A landscape with many peaks, sampled at points; each row gives a point and its height.
A climber steps from a point to whichever of its 5 nearest points has the largest rise for the distance, and stops where none of them is higher. Distance is the straight distance between rows; heights are no part of it.
gufe: [-63 -49  62 -13  17 -16  14  28  65]  height 719
gugi: [-19  37 -21   7   7  59 -30  13  19]  height 516
tulo: [ 27 -57  58 -53 -14  -4  25   9  19]  height 228
Tunog: [  0  33  -6  -9  -5  87 -34   5  20]  height 250
rinif: [-78  -5 -15  37  35 -67  22   3   5]  height 535
pulok: [  8 -43   7 -23 -12 -66  28 -33 -13]  height 413
dabob: [-30  29 -33  12  12  -6 -12  -9   0]  height 689
Bilap: [-83   9 -26  63  59 -38  38  50  15]  height 615
Fikun: [-15 -52  47 -39  -9 -23  17   1  25]  height 348
Rukug: [-29 -33  47 -26  10  -5   0  11  44]  height 501
tora: [ 13 -69  39 -26 -21 -68  34 -21  -8]  height 317
vateg: [ 68  10  16 -14 -25  66 -19  15 -12]  height 303
Pevir: [  0  -2  23 -30  -5  37 -20  18  45]  height 793
Sezaf: [ 35 -37  29 -29 -22 -35  26 -16 -15]  height 298
buzab: [-73  17  -8  31  36 -16   1  36  28]  height 567
nopar: [-53  12  16  -1  33  14 -20  18  40]  height 674
rikat: [ 87 -20  61 -29 -28  24   8  25 -11]  height 309
setuf: [ 64 -20  33 -15 -22   2  13  -4 -38]  height 530
kater: [-19 -26  31 -24   4  -4  -4   2  34]  height 386
zoz: [-32 -59  83 -53   3 -14   3  21  51]  height 556
Bepos: [ 52  49 -69  29 -24  36 -20 -32 -50]  height 659
tik: [ 22 -11  10 -20 -15   9  -4  -9  -8]  height 319
ganoz: [ 71 -15  53 -38 -37  66 -12  37   4]  height 146
dobe: [-30 -14   1   0  12 -26  -5  -7  19]  height 359
suviv: [-14  45 -33  15  10  41 -30 -17   0]  height 636
ral: [ 17  -6 -24 -11 -15 -36  19 -23 -32]  height 630
guk: [ 96 -10  57  -3 -29  11  19  18 -53]  height 402
Zuz: [ -3  49 -44   6   7  84 -42 -10  13]  height 577
mubar: [ 33 -16  40 -36 -15  32   0  10  18]  height 758
lizuf: [ 85  38 -17  16 -29  17  -4  -3 -66]  height 663
kofa: [ 78 -43  65 -17 -29 -15  32   7 -40]  height 237
ludo: [-71  44 -46  68  54 -25  11  43  14]  height 637
bigis: [ 89  17   6  10 -32  12   3   1 -62]  height 688
gad: [-16   3 -42  16  -3 -63  10 -32 -20]  height 627
Vuv: [-89  24 -56  62  40 -73  16   7 -12]  height 604
Bufos: [ 37  15 -15 -15 -10  36  -9   1  -3]  height 249
Vozo: [-44 -23  51 -24  15   5  -7  25  56]  height 540
kolu: [ 30 -60  52 -43 -28 -22  23  -6  -3]  height 197
Veze: [-37  34 -67  34  14 -37   1 -37 -19]  height 664
sodam: [-51 -26   9  -3  26 -33   2  12  30]  height 405
gelos: [-45 -39  22 -12  18 -51  18  -9  22]  height 320
kaga: [-24  28 -12   3  22  40 -25   7  35]  height 443
kadav: [  9 -35  46 -44 -10  32 -12   7  39]  height 339
Nenek: [-21  -8   6 -22  -2  24 -13  -5  30]  height 227
Giz: [ 14  52 -84  34   5  11  -5 -37 -40]  height 650
Pezi: [-65  28 -36  33  29 -32   1   8   3]  height 644
losi: [ 63  -4 -10   2 -24 -13   6 -26 -45]  height 715
fos: [-24  18 -57  13  16 -34  -2 -39  -9]  height 693
kapa: [-35  19 -21  19  24  20 -20  12  30]  height 771
sav: [-32  65 -60  46  26  51 -34  -6  -5]  height 646
Geg: [-61  56 -55  64  37   0  -9  20   8]  height 643
mab: [ 59 -38  48 -36 -26   6  16   9   6]  height 268
Zor: [ 54 -78  71 -33 -36 -51  49  -5 -21]  height 811
nur: [ 46  22 -44  11 -22 -16   6 -30 -54]  height 671
Daz: [-65   4 -39  36  31 -81  22 -14 -17]  height 507
turu: [-40  66 -46  40  24  59 -29   4  24]  height 633
nupa: [ -6 -30  -4 -12  -4 -52  13 -23 -12]  height 494
bil: [-59  54 -74  53  31 -13  -9 -14 -14]  height 645
rupi: [ 93  -3  30  -8 -35  29   5  20 -41]  height 545
tubam: [ 40  16  16 -28 -20  94 -35  19  23]  height 22
Gek: [  3  40 -62  22   2  29 -17 -26  -9]  height 652
tavif: [ -6 -18 -38   7  -9 -63  22 -42 -35]  height 592
kagi: [-57  -8  34  -2  18   7  -2  22  49]  height 377
fid: [ 64  40 -47  14 -27  57 -17 -12 -41]  height 660
nuz: [ 53  30 -33   0 -21  24  -5 -28 -39]  height 669
ruti: [-41 -16 -38  21   7 -94  20 -46 -20]  height 471
mene: [ -7  15 -36  -6   2 -25  -5 -29 -13]  height 751
tere: [  4 -17  49 -48 -19  66 -31  34  48]  height 186
zizug: [ 96  -7  81   0 -38  62  -9  46 -43]  height 253
kaz: [-76 -25  21  24  36 -33   7  29  42]  height 517

Call two points neighbours if one is among the 5 nearest of the other. Go from one point of each pair to the other, from neighbour to neighbour, staying as high as possible. Name the lowest point that can't be avoided.
gufe / Pevir => kater
losi / mene => Gek
Zor / kapa => tora
kapa / mene => dabob

Two climbers start at each pair of points below. Name the first point that both come to, or write -.
Pezi / dobe => -
Sezaf / rupi => losi
ruti / pulok => mene
gelos / rinif => -
tik / rikat => -

Where does a climber stop that starts at each point below?
kagi => kapa
Vuv => kapa
Daz => kapa
kater => gufe
guk => losi
kadav => Pevir
ganoz => Pevir
